Points on a hilly landscape, in no order, each with its height.
A ball rolls from a point to the lowest of its 2 nearest points, and stops where none of them is lower. Distance is the straight distance between rows; heights are no part of it.
(1286): [ 18   6  -8   9 -17  -6 -21  -2 -10  16  14   2  16 -27   5  15  10   4
  26  20   9 -11 -28 -10 -10 -22 -10  37   2   2  12 -18]  height 60.8
(290): [ 15   1  15  -1  -9  -1 -18 -10 -17  -8   2   7   9   3  15  13   5   7
   6  -9   6   5   5  -8   9  -2   2  -7 -10   8 -23  -8]  height 26.2
(418): [  1 -28  -6 -19  13 -12   1 -17  19  19 -21 -12  17   4   3  -3  14   5
  -3 -16  -2 -12   5  -7  -9 -10  -5 -12  16  31  15  31]  height 25.4
(451): [-21  -3  -4   7   5  23   9   1   7   4  -7 -19  -4   4   0   3   1 -13
 -17 -10 -12   2  13   8  -1  21   7 -17   4   8   6  11]  height 35.0
(898): [ 11  -3  29   8 -33 -14   9  30 -21 -14   3  31  13  -7 -18 -15 -28   1
  -4 -11  18   2  -5  14  14 -10   0  -8 -31 -16 -16 -23]  height 54.0
(1207): [ -5  16 -22  -9  32  -6   3 -11  15   3  -3   0  -2  18  -2  11   0 -13
  -4  -2   7   6  -7  -5  -2  -4  23 -20  11   5  25   1]  height 46.2
(468): [ -3 -13  16  -1 -35  14   2  12 -17   1   4  -3   5 -23  -1  -8 -11 -12
  -4  -1  -2   3   1  19  -7 -14  -7  22  -4 -11 -14   7]  height 64.0
(194): [  8  17  13 -17  -8  -4 -14 -10   4   0  -1  16  22   8  -3   5   1  20
   3  -6   6   5 -12  -3   1   7  19  -7 -11   8  11  13]  height 69.0
(340): [  1  -8 -27   9   9 -23   8 -15   3   7   5  -2 -12  16  10 -17  13   5
  14  16 -11   2   5  -5  -5 -13 -10  -2  18 -11 -11  12]  height 30.2
(950): [-23 -22  -9  17  16  -3  30  -1  20   1   2 -14 -17 -19  -5  14   5 -21
  16  -1 -21 -20   6  11  -4  10   5 -13 -11  24  23  -5]  height 26.3
(852): [ -7  13  -8   6  -5  20   2  -7 -13  14  -4 -12  -6 -15 -15   4 -15 -22
 -10  10 -10   1  -3  27  -8  -4   7   6  -7  -8  13   6]  height 10.7
(746): [-10  15   8   0  -5  -3   2   7  15 -21   7   7  -5  13   5   4  -1  10
   5  -5 -10   0   3   2  10  28  18 -19  -9  -3   9   1]  height 69.3
(243): [  7  -2  14   7  -5 -11  10  22  -9 -31   1  14  -8   3 -13  -4 -27  -7
   0   2  11  -2   7  19  15  -1  -1 -11 -11 -20  -6 -32]  height 56.5
(720): [ -2  10 -12   2   5  -2  -5 -18 -17  -3   4  -3 -17   8  16   2   5   0
   8   7 -11   3   7  -6   0  -2  -6  -1  -1  -9 -26  -8]  height 19.0
(702): [ 16  22   6 -18  16  16 -25 -10 -13 -11  -4   1   4  26   2   7   2   7
 -15 -10  17  24   5 -28   3  10   4  -6   2   4 -25  -2]  height 7.3
(747): [ -8  20 -16  10   6   2 -10 -22 -24  13  -5  -4  -5  -1   3  17   3 -19
   7  -9  -4   3  -3   4   0  -3  10 -11 -11   1   6 -11]  height 20.8
(1089): [ -2 -13   2   9  11 -22  30  10  32 -16  12  10 -19   8   1 -12   0   7
  11  11 -16 -10   2  18  10  13  15 -16   4  -8  17   2]  height 37.0
(643): [ 22  -8  10  -1  -1   9 -14  -9 -14  -2 -15  -3  12   2  -4  11 -14 -15
 -12  -3  12  10   6  18   5 -15   5 -11   6   5 -14  -6]  height 73.8
(635): [-20   3  -8  -6   6 -12   3 -11  23   7  -8 -14  15 -10  -1   6   6   9
  17  -5 -13 -23  -6  -9  -5  12   6  -2 -15  21  42  11]  height 74.9
(1325): [-21  -4 -11  24  -6   7  12  10  -1   1   4  -7 -17 -27   1   9   0 -12
  14  13 -10 -19  -3  15  -1  -2 -16   8   4  -8  13 -23]  height 14.9
(1124): [ -3 -33  -2   6  -5  -3  10   6  14  -3   1  -5  -5  -4  11  -9  13   4
   9  10 -13 -16   4   9  -4  -8 -10   3  16   4  10  15]  height 46.3
(972): [  2  15  11  10 -15  10 -12   1 -22 -13   7   4   3   9   4  11  -6  -7
  -4 -11   7  13   9   0   5  13   6 -16 -18  -6 -20 -17]  height 21.9
(829): [ 10 -17  22   5 -27 -12  -9   8 -11   5  10  27   9 -22  10   0   7  17
  15   1   5 -14 -15  10   4 -17  -6  11  -9   3  -7   0]  height 28.4
(736): [  3   1 -28  16  17 -20   3  -1   1  -6  10   4 -19  14   8  -9   2  -7
  12  19  -3  -2  -2   0   2 -11  -5  -5  14 -17  -1 -14]  height 26.4
(1309): [-20  19 -24  -8  11  -4  -4 -18  15  13 -10 -27   4  -2  -3   8   0   4
   8   8 -16 -20   3  -9 -12  10  -1   7  -5   6  34  15]  height 77.2
(1417): [ -6  -1  -6   8 -11   2  12  26 -26  -2  10   3 -21 -11   2 -18 -18 -15
  -6  19   3  -1  -3   2   6 -18 -21  30  -2 -32 -26 -23]  height 28.7
(1483): [ 14  -7  19  11 -23   9  -9   3 -20  -8   2  -1   7 -23   2  25  -6  -6
   6   1  10  -7   5  15   7 -10 -13   8  -5   1 -15 -26]  height 34.9
(1383): [  7 -19 -10   9  14 -37  26  -9  30  -5   7  10 -14  19   2 -18  13  21
  14  12 -13 -11   2  10   3   3   2 -13  13  -6   9  21]  height 41.9
(744): [ 22  11  11   3 -16  -6 -17   5 -10   4  22  21  13 -22   4   1   2  13
  19  19  13   2 -33  -8  -1 -15   1  31 -10  -6   2 -17]  height 58.1
(294): [ -5  -3 -32   1  23 -28  15  -5  28  13   5   4   0  13  -1  -9   4  -1
  12  15  -2  -2  -8  -3 -10 -10  11  -9  16   2  26  17]  height 14.6
(300): [  2 -23  -4  19   3 -34  18   0   3   2   6  24  -7   1   8 -13  10   3
  19  -1  -2  -6 -10  11  11 -14  -2 -14   3  -7   0  -4]  height 31.5
(467): [  7  -5  23 -13 -14  21  -9  15   7 -11   1  11  17   6  -4 -12  -5  14
 -18   0   8  13  -3   2   4  10   9   4   4  -1  -7  26]  height 67.1
(211): [ 11  13   9 -23  -7  29 -13 -15   4  14 -17 -13  -7  -1  -9  -6 -10  -1
 -34  -5   0  32  16  -3 -19   8 -11  -8  18   0 -39  27]  height 47.9
(548): [ 10  17  11 -20   3  30 -10   2 -11  -1  -5   2  -5   9 -15 -13 -18   0
 -35   1  10  38  13 -11 -13   5  -5   5   4  -8 -49  16]  height 45.1
(1522): [-17  -3   8   0  -1  24  12  14  10  -7  -5  -2   0  17  -2 -14   4   2
 -24 -17  -4  17  13  -4   7  21  12 -14  11  -3  -5  17]  height 38.3
(918): [ 12  -6 -15 -14  10 -30 -14 -19   7  12  -6  -3  11  19  21   0  20  27
  13   1   0 -17   5 -24  -4 -10 -11  -1   9  13  -2  12]  height 34.8
(877): [  7  -3   7  10   4 -15   5  17   6 -30   9  19 -15   8   2  -8  -9   8
  13  14  -1  -6   0   8  13   2  -1  -8  -3 -18  -1 -21]  height 60.1
(947): [ 14   9  19   9 -24  13  -4  22 -24  -6   9  12  13 -24 -15   7 -13 -11
  -2   8  27   4 -23  10  14 -17  -6  28 -12 -20  -1 -41]  height 52.3
(434): [  5  26   8  -9  -1   0 -12  -3   8 -17   6  12   1  11  -6  -1 -14  11
   1   8   0  12  -2   1   2  15  19  -3  -8 -11   5   5]  height 66.7
(973): [-12   3  -2  -6  -6  19  -1  -1   1   0  10 -22 -20  -1  17  -4   5  10
  -2  17 -26  -4  16 -10  -5  17 -13  23   6  -7 -21  14]  height 46.7
(1128): [-19 -11 -16  26   4  -3  10 -12   0   7  -6 -15 -18 -29  -6  16   2 -18
  19  10 -17 -24   1  14 -12  -3 -17   2  -3  12  24  -9]  height 20.3
(425): [  1 -11  26  -3 -34  25  -9  13  -5  -4   3  -2  20 -13  -2  -5  -4  -3
 -14  -6   6   9   0  12  -3   8   1   6  -6   2  -7  17]  height 65.6
(722): [ -7   5 -18   9   9  -9 -13 -14  -8   8  -1  -3   3  -2  13  14  13  -6
  20  -2  -2 -10 -10 -11   5  -9  -1  -3   3   7  16 -16]  height 16.0
(1171): [  6  13  20   6 -38  12   4  14 -27  -5   9   1   5 -15  -8   1 -27  -9
 -10   2   4   8  10  14  -3   0  -3   8 -33 -18 -30 -18]  height 59.3
(667): [-15 -14   4  -7  17   0  38   0  42   6  -8 -23 -11  15  -7  -3  14   4
 -11 -22 -27   0  25   0  -1  31  13 -26   9  21  10  25]  height 61.6
(1077): [ -9  -7 -18 -13   3  -4   9  -2  25  15  -3 -18 -10  14   3 -26  18  21
  -4   7 -20   3  19 -18 -14   5 -14  17  35  -5  -5  39]  height 35.1
(1093): [-13  34 -15 -14  22  19   1  -9   4   8  -8  -7 -21  19 -10   1  -2   1
 -30  -1  -5  18  16  -8  -5  23   7 -10  21 -10   0  20]  height 17.4
(477): [ -3 -27   0   7  -6   9  11   9  -3  -6  -3 -13  -8  -6   5  -3  -5 -16
  -4   7  -5  -8  12  22   2 -11 -12   3  14  -8  -4  -1]  height 49.5
(604): [ -4  21  -5 -36   8   9 -12 -16   5  19 -17 -11  25   8  -1   0  11  19
 -18 -16  11  13   2 -31  -6   2  -2  -1  17   8   3  22]  height 63.2
(1082): [-19  -1  -3  12   7  13  19  13  11   5   9  -2   2 -15  -3   9  -4 -28
   1  -3   3  -5 -18  12   5   7  22  -8  -8   5  32 -12]  height 34.6
(792): [ -1 -13 -12 -23  26  -5  15  -7  35   8 -19 -19  -2  29   6  -8  24  22
 -10 -19 -15  -8  22 -20  -2  11  -4 -20  28  12   8  13]  height 55.1
(993): [-13 -16  -2  -9   7  13  16  -7  26   5 -18 -26 -11  15   4 -10  21  10
 -12 -19 -27  -1  24  -6  -2  20  -7 -15  20  11   0  24]  height 58.3
(267): [  3 -31  -3  -4  14  -9  10  -9  10  10 -13   6   6   9   5  -6  12  -1
  -5 -15   1   3   2   3   0 -15   5 -21  18  21   1  21]  height 22.4
(1267): [ 22  -2  13 -12  -2   7 -18 -18  -1   8 -18   4  25   5  -6  12  -2   0
 -14 -17  14  13   0   7  -3  -8  13 -19   7  22   0  14]  height 72.3
(1199): [-12   6   6   2  10  18   4  28   5 -22   0  13  -4  22 -11 -21  -2   6
 -15  -6   2  21   1  -8  14  18  13  -1   5 -12  -5   6]  height 41.5
(1099): [-24  -2   1 -15  -4   8   6  -7  26  11 -11 -18   8  -8  -8  -7   1   5
  -7  -6 -19  -2   7   2 -12  13   6   5   9  14  23  42]  height 66.9
(786): [-11  -2 -41   0  34 -24  20 -14  28  15  -2 -17 -11  23   4  -6  16  -1
   8   1 -10  -8   8 -15 -10  -2   1 -14  20   6  24  12]  height 19.9
(1524): [ 24  13  -1 -15   4   0 -20 -16 -14   5   5   4   7   4   7   2  -4   8
   0  12   7  17  -6 -16  -7 -18   2  18  -1   5 -26   4]  height 34.5
(97): [-10  -4 -15   6  16 -31   0 -13   4   6  -2   2   0   8  17  14  21  -2
  25 -22  -3 -16  -7 -16   9   0   7 -20  -2  18  21 -12]  height 10.6
(1046): [-10 -23   9  18 -15 -26  32   8  -2  -5   4  18  -9 -14   0  -9  -5  -6
  12  -6  -2  -9   0  27  14  -6  -5 -18  -7  -9  -3 -16]  height 27.2
(1106): [-11   0   6   3  -7 -16   5  -6  17  -8   2   2   0  -4  10  10   7  13
  21  -5 -15 -22  -1   4   4  18   8 -17 -16  12  23  -1]  height 72.2
(1053): [-13   7 -24   6  15  -6  10 -18   0   2   0 -13 -23  20  11 -10  17   5
   6   2 -22   1  15  -8   2   8  -7  -7  12 -13 -12  10]  height 25.2
(1206): [  8 -30  12  -7  -3 -12  20  -5  27  -3  -4   0 -11  10  -1 -24   6  15
  -6   1 -18   1  19  24  -3   5  -7  -7  20  -4 -14  41]  height 45.5
(38): [  1   8 -24  21  17 -19  -4  -6  -1   2   6   6 -12   1   9  13   2 -18
  19  10   3 -12 -15   2   1 -12   2  -9   7  -7  19 -30]  height 21.0
(253): [ 20   2  -8   1   5 -22 -13  -1  -7  -5  11  23   0   7  11  -8   1  12
  17  18   6   6 -11 -12   0 -20   0  12   2  -7 -16  -5]  height 38.9
(1111): [ -4  -3 -12   1   6   4   7  -7  12   9  -5 -12   0 -13  -9   7 -10 -16
   2  14 -12  -3  -4  21 -12  -8  11   1   4   6  25  12]  height 15.2
(1419): [-11  -2   5   6   8  -8  20  11  19  -2  12  16   4  -6   0  11   1 -17
   7 -16   6  -4 -21   9   8  11  31 -26 -18  14  31 -11]  height 37.5
(171): [  8  -1  -4  11  10 -35  -2   6  -3  -8  10  40 -11  14   6 -22   8  10
  20  -3   6   6 -20  -5  11 -10   2 -10   0 -13  -7  -9]  height 35.7
(968): [  2  22  -1   2   9   4  -6   4  -4 -25   8   5 -17  11  -5   0 -18  -2
  -3  16  -1   7   4   6   7  10   7  -1  -6 -22  -7 -14]  height 63.9
(387): [ 17  18  24  16 -39   1   1  18 -28 -12   7  13  15  -9 -19   5 -32 -10
  -8  -6  19   9   3  15   4   1   2  -5 -36 -21 -15 -37]  height 56.8
(1254): [ -2 -14 -14   0   0 -19   7 -12  25  11  -3  -8   4 -11  -6  -4  -3   2
  18  18 -17 -16   0  15 -20  -9  -1   7   4  12  29  30]  height 20.4
(1495): [ -4  25   5   0 -10  25 -12  -7 -15   0   1  -8   4   5  -3   7  -7  -5
 -17  -2  -1  16  10   1  -6  19   9  -8 -12  -4 -14   7]  height 17.6
(1405): [ -3  -8  -5   9 -10   8  -2  11 -20   2  13  -3 -13 -16  15  -3   0  -7
   5  17  -2  -5  -1  -2  -2 -15 -20  28   6 -15 -22 -16]  height 24.3
(5): [-11 -23 -21  -2   7  -9 -14 -18   6  11 -20 -31   9 -10   4   3  16   3
  15  -3 -12 -31   4 -20 -15  -6 -22  13   3  29  23  14]  height 33.4
(1471): [ -7 -11 -16  22   8 -18  26  13   0 -11   5   3 -26   5   0 -19  -8 -14
   7  15  -4  -6   1  14  11 -11 -11  -2   9 -29  -5 -23]  height 31.9
(238): [ 11   9  -3 -28  10   0 -25  -7   1   8   0 -12  26  14  17   4  16  22
  -3   3  20  -5  -8 -39   5  -3  -4  21  10  10   1   5]  height 59.8
(9): [-17  16 -15   3  21   7  10   1   0  -9  -1  -1 -29  29  -4 -12   6   2
 -16  -4 -14  17  16  -5   6  16   6 -11  12 -20 -13   5]  height 23.3
(1285): [ -1   5  11  25 -18   2   7  24 -15   4   1  14   6 -33 -10  18 -10 -18
   9  -7  24  -7 -22  17  14 -16 -11  10   0 -15   8 -57]  height 49.6
(953): [-13  23 -18 -16   8  12 -13 -31   1  22 -18 -32  -1  -4  -7   9  -2   0
  -9   4 -17 -11  10  -5 -19  10  -8   8  -3  14  15  24]  height 79.1
(74): [  2   4  -7 -10  12   8 -15   3  -1  -3   1   0   7  18  13  -2  15  10
  -4   2   7   3  -7 -26   7  -2   2   9  14   0   2   1]  height 57.4
(368): [ -5  -6  13  19   0 -25  13  24   2 -16  13  37  -7  -5   3  -6  -2  -5
  14 -17  11  -5 -24  10  18   6   9 -26 -12  -8  12 -34]  height 43.6
(1505): [ 24  13  27   3 -17   9 -12  13 -21  -7  25  16  10 -24  -3  10  -4   5
   6  14  24  10 -29 -11   6  -7  -1  37 -19  -8 -16 -31]  height 55.2
(20): [  2 -21  -1  -3  -5  -5 -16  -9   6   3  -7 -16  10  -7  18  11  20  14
  18   1  -8 -30   7 -15  -3  -1 -19  12   8  22  12   3]  height 37.6
(1447): [ -1  17  -4 -15   0  24 -12  -4 -10   5  11 -13  -9  -3  11   2  -5   4
 -11  27  -7   6   1 -10 -10   6  -7  31   0  -6 -20  10]  height 50.2
(900): [ -4 -35  -7   8  -1 -14   6  -5  21  -1  -3 -17  -7  -6  12   1  24  15
  24   7 -21 -37  10  -2  -9   1 -22   5   9  16  18   6]  height 42.2
(1054): [  7  -4  -8   4  -7 -16   7  -4  -3   3   0  13   1  -6  -5 -17 -12  -5
   6  12  -5   9  -5  22  -6 -24   5   1   2 -13  -3   8]  height 45.4
(1232): [-17  -6  -2 -25  11  12   1 -11  32  15 -26 -34  18  -4 -10   3   5   1
 -15 -16 -10 -14   8 -11 -13  17  -1   0   7  29  31  33]  height 65.0
(112): [ -4  13   2  16 -10  29  -4   9 -26   4   3 -11   2 -11 -11  17  -7 -27
 -17   1  18   4 -13  19   8   6   6   5 -10 -11  13 -25]  height 28.0
(545): [ 12   8   1 -11  11   9 -12 -13  -9  -8  -7  -4 -10  20   9   1   0   3
 -11  -3   0  17  18 -11   1   2  -3 -12   8   0 -37   1]  height 12.8
(1028): [ 20  -8   8   6 -13 -11   4   8 -17  -1  -3  19  11 -10 -14  -7 -21 -13
  -2   1  12   6 -11  27   6 -32   7   1  -5 -12   2 -15]  height 48.4
(193): [-10  32  -6 -16   4  13  -5 -23  -1  10 -12 -12   0  13  -6   6   0   4
 -15 -11  -8  16  15  -8  -9  17   6 -15   4   3  -6  23]  height 12.7
(1466): [-16 -34   6  22 -13 -20  31   0   5   8   1  10  -6 -28  -3   0   6 -12
  21 -13 -10 -12  -3  26  -2 -11  -6 -13 -11  13  10   0]  height 23.2
(427): [  9   4  -4  19 -16  -8 -14  -4 -19  15   9   4  -1 -34   9  25   8  -3
  25  11   5  -9 -10  -5  -8 -25 -21  29  -1   0  -9 -30]  height 63.4
(1179): [ 11  -8  11  -3  -5  11   5  26 -30 -11  14   4 -12 -10   2 -13 -21 -11
 -11  14  14   8  -1 -12   3 -20 -20  37 -10 -18 -42 -25]  height 33.2
(781): [  2   2  10   4 -18  15 -14  -8  -6   5  -3  -9  20 -25  -6  21   2  -5
  10   3   1 -10 -13  10  -4  -4   1  12 -10  13  25  -7]  height 78.7
(954): [  5   7   6 -13  19  15  -4  13 -14 -11   1  19 -11  19 -15 -25 -10   7
 -18  -2   9  40  10 -23  -5  -1  -6  11   2  -8 -48  11]  height 41.8
(522): [  4  24  18  -2  -1  11 -15  17 -19 -21  20  25   3   8  -7 -12  -9   7
   1  -6  17  30 -14 -24   6  14  10  13 -31 -12 -25 -11]  height 61.7
(1015): [  1  -3   5   7 -13  11   9  12 -18 -12  -5  -8  -9  -8  -9   0 -27 -22
 -14   7   3  -3  14  25   9  -6  -9  -3  -4 -18 -13 -20]  height 52.8
(1094): [ 10   6  -1 -27   1   6 -25 -18   1  22 -12 -13  35   2   1   5  14  11
  -7  -7  16   1 -10 -20  -3 -11  -1  15  10  17  11  19]  height 61.8
(261): [-14  -7  -4  16  11 -17  31   7  32  -5  13   3 -18 -15   1   5  -2 -10
  23   9 -15 -17  -8  17   2  10   9 -14  -4   1  30 -13]  height 31.8
(301): [-19  -1   5  16  -6  26  12  16  -6  -2   2 -13   1  -8  -6  13 -10 -25
 -15  -4   4   0   1  19   4  17  11 -12  -8   0  15 -10]  height 31.4
(688): [  5 -11   1  -8  -5  -8   8  -3  15  -1  -2   6  -5   4  -6 -25  -6   7
  -4  14 -10  13   9  16  -8 -12  -2   8  16 -13 -13  33]  height 42.3
(413): [ -4   4  13   6  -7  15   2  29 -12 -22   2  16   4  11 -18 -24 -19  -5
 -17  -7  14  22   2   0  11  12   9  -1 -13 -18 -13  -2]  height 44.6
(160): [ 18  -1   3 -16  -5 -15 -20 -24  -9   6  -4   4  11   4  16   6   9  18
  10  -2  -3  -1   2 -14  -1 -12  -1   0  -2  15 -15  11]  height 30.4
(851): [ 20 -18  31  -1 -35   4 -14   2 -19   1   4  10  14 -23  10  12   1   6
   3  -5   9  -2   1  10  -2 -12  -8  14 -12  11 -25  -4]  height 31.7
(202): [ -7  -9  16  25 -11 -14  24  32   0 -10   5  26   1 -24  -6   5 -11 -17
   7 -15  20 -10 -18  18  20  -6  -2 -15  -6  -9  11 -54]  height 46.8
(1377): [-11 -26  -5   8   3  -9  19  -5   1  10  -6   4   3  -5   2  -1   6 -17
   4 -13  -5   2   1  17   1 -15   9 -18   1  13   5  10]  height 19.2
(538): [  9 -10  16 -11  -3  -7   9  -6  19 -12  -5   7  -6  18   1 -15   5  25
  -6  -3 -15   5  20   7   4  16   1 -19   6  -1 -19  28]  height 48.7
(890): [ -8   5   5  17   0 -10   1   4  -1  -8   7  18   1  -6   7  13   2 -13
  15 -16   5  -4 -17  10  11   3  11 -22  -9   1  16 -26]  height 40.6
(124): [-13  15 -35 -18  32  -9  11 -24  22  20 -12 -21 -13  21  -4  -3  10   8
 -10   2 -13   0  20 -18 -13   6  -5 -10  26  -1  13  24]  height 25.3
(397): [ 13   4  10  -8 -18  25 -21 -20 -10  13 -11 -17  18 -15  -7  13  -2  -7
  -4   0  -1   4  -4   9 -14  -7   2  14  -6  11   5  14]  height 80.1
(470): [  0   3  -8 -15  25   7  -2   4  13 -11  -6   0  -6  33   7 -12  15  15
 -11  -4  -1   7   8 -24   2   5   3  -7  26  -3  -1   7]  height 54.8
(424): [  7  24   2   7  13  19 -18  14 -32 -22  10   6 -15  12  -9   6 -15 -15
 -13   3  24  16  -7  -6  12   8   0   8 -20 -23 -18 -34]  height 19.4
(1204): [ 26  10  22  -2 -16   7 -21 -10 -11   2  -3   9  30   3 -10  18   0   3
  -5 -13  18  10 -10   9   4   0  22 -10 -15  13   9   0]  height 70.8
(959): [  5  -9  20  -8  -6  -8  -2   7   4 -11   1  24   3  19   7  -8  11  30
  -3 -15   0  -4   3   0  10  16  10 -25  -7   9  -8  18]  height 52.1
(1306): [ -5 -13 -21  -5   7 -27  13  -4  31  17   1  -4   4  10   2 -17  12  15
  11  11 -10 -10   1  -7 -16  -7  -3   3  21   7  21  40]  height 19.5
(1022): [  5   1  10  -5   4  22  -2  16 -23 -14  10   5 -10   4   2 -16 -12  -1
 -17   5   8  24   3 -17   3   0  -4  22  -9 -14 -45  -3]  height 37.9
(1174): [-15 -10 -26  -2  11   2   9  -8  26  19  -7 -34 -14   7  -1 -14  10   0
  -8  13 -24 -10  21  -6 -18   5 -16  14  31   0  12  38]  height 31.0
(234): [ -4 -28 -11  -9  14 -28  -1 -21  17  16 -21 -16  16  -5  -2   6  13   4
  14 -13  -6 -29   3 -12 -12 -10  -6  -8  -8  41  31  18]  height 29.1
(995): [ 14  -1  -4  -5  11  25 -18  -9  -8  -1 -11 -15   4   7   3  14  -5 -15
 -17   9  10   4   1   5   3  -4   0   0  15   4  -3  -2]  height 75.4
(639): [  1   1  -8 -27  32  -6   3  -6  27  -4 -13  -2   4  30   2   2  14  15
 -13 -19   5   1   9 -22   3   7   9 -23  24  11  15   9]  height 52.2
(1213): [  0  18  -6  15   9  12 -10  10 -25  -6   6   5  -9   1  -5  12  -8 -24
  -6   3  20   5 -19   7  14  -2   4   4  -2 -18   8 -38]  height 24.5
(437): [ 13  30   5  -5  18  31 -24  -1 -29 -12   5  -1  -6  22 -13   8  -9  -9
 -28  -2  26  31  -1 -14   1  16   3   6 -13  -7 -30 -13]  height 13.4
(1399): [-12 -17   0  18 -21   4   5  22  -6   1   6   2  -5 -28   6   3   3  -8
  13   8   4 -14  -8  12   2 -18 -24  22  11 -15   3 -24]  height 19.7
(333): [ -5   3  -2 -14   3   3   5   2  17  -1   2   7  -7  13   0 -26   6  23
  -9   8 -12  18   9 -14  -4   2  -2  13  25  -8 -13  34]  height 39.1
(206): [ 33  19   7  12 -15  -1 -16  -7 -32  14  15   5   9 -32  -2  28   0  -5
  16   7  10   5 -17  -1  -1 -30  -2  34 -16  -1 -16 -39]  height 66.2
(1008): [  6   6  21   3 -13  22   3  35 -30 -19   9   3  -5   4 -15 -16 -31  -7
 -22   2  16  17   8  -9   8   9 -10  18 -32 -19 -40 -20]  height 42.6
(1137): [ -3  15  14   5 -12  32   0  31 -23 -11   0  -1   0  13 -23 -19 -30 -14
 -40  -1  17  22  12   3   4  20  -1   8 -17 -24 -30  -3]  height 46.4
(1198): [  6   6  21   8  -5  -7  -8  26 -14 -32  16  33  -5  10   0 -13  -6  12
   9  -5  11   9  -6  -8  15  14   3  -6 -24 -14 -21 -22]  height 58.2
(7): [ -8   4   4   6  -3   1  -7 -12   5   7  -6 -10  20 -21  -9  26   5  -4
  16  -8  -2 -17 -14   2  -4   7   9  -5 -21  24  44  -8]  height 77.1
(282): [ 22  -2  21  13 -17 -23  -4  16 -20  -7   2  38   9 -13  -9   1 -14   1
   9 -10  19   0 -18  19  16 -18   6  -8 -17  -8  -5 -32]  height 51.2
(1443): [  4  17  11  19 -15  14  -8   5 -33  -2   9   0  -7 -22   4  38  -4 -12
   5   2  17  -6   0   4   9  -5 -16  14 -13  -8 -19 -53]  height 38.8
(895): [  8   0 -24  -2   9 -41 -16 -12   6  20  -1   3  18   8  16   1  15  17
  23   2   6 -20 -14 -20  -4 -15  -3   2   3  14  23   1]  height 39.0
(1129): [ -6  -2  -4 -30   3   9 -19 -19  13  21 -26 -32  30  -7  -6   3   7   8
  -9 -15   2 -13   0 -15 -13   2  -9  11   5  27  26  25]  height 63.3
(970): [ -7 -22   1  19 -16 -13   3  13   3   7   8  16   4 -24  14  -2  16   6
  24   2  -1 -20 -17   5   2 -13 -11   8   6   3  15 -10]  height 24.2
(1312): [  0  -6  12 -20  -7  17  -5  -2  18   7 -11  -3  20  -2  -6  -4  -1   8
 -16  -5   0   5   2   5  -8   6   8  -2  10  11  12  36]  height 68.4
(1486): [ -2  20 -28 -13  25 -26  -8 -18  15  11  -6  -7  12  16   6   9   7   3
  11  -3   4 -12  -8 -17  -7  -7  10  -9   3   9  35   0]  height 42.9
(524): [ -1   8  18  -4 -31  30  -2  12 -23   1   9 -14  -7 -17  -2  -2 -22 -12
 -21   9  -3   9  10  12  -9   8  -8  25 -15 -15 -32   6]  height 61.9
(1164): [-12  31 -16  -2   1  26  -7 -17 -19  22  -3 -14 -18  -4  -6   9  -7 -10
 -21   8 -13   5   8  12  -9  18   4   6  -9  -8  -3  15]  height 15.8
(319): [ 14   3  28  -5  -3  -8 -17  14  -6 -21  10  37   5  19   1 -11   2  27
   0  -8  16   5 -11  -9  11  14  12 -11 -18   0  -7   4]  height 55.0
(935): [ -5  -1   4  -2 -11  11 -11 -12  -4  -3   4 -17  -5 -16  17  13   8   8
  15  12 -14 -17  10  -9  -6   6 -19  16  -4   7  -8  -2]  height 42.1
(622): [  0  -8 -11 -13  34 -20  15  -7  27  -1  -3   1  -2  22   6   8  12  -3
   2 -15   2  -5   1  -7   3   0  21 -30   8  20  22   3]  height 49.1
(61): [-16 -28  -8  -9  30   0  36  -5  39   9  -8 -25 -12   0  -8   2  15 -16
  -4 -12 -20  -8  17  -1  -8  13  10 -18   3  34  14  22]  height 64.5

Where does a ball stop that starts at each point below?
(1312) -> (639)
(1171) -> (294)
(1267) -> (1377)
(1198) -> (294)
(744) -> (702)
(1124) -> (1377)
(1106) -> (1377)
(973) -> (1377)
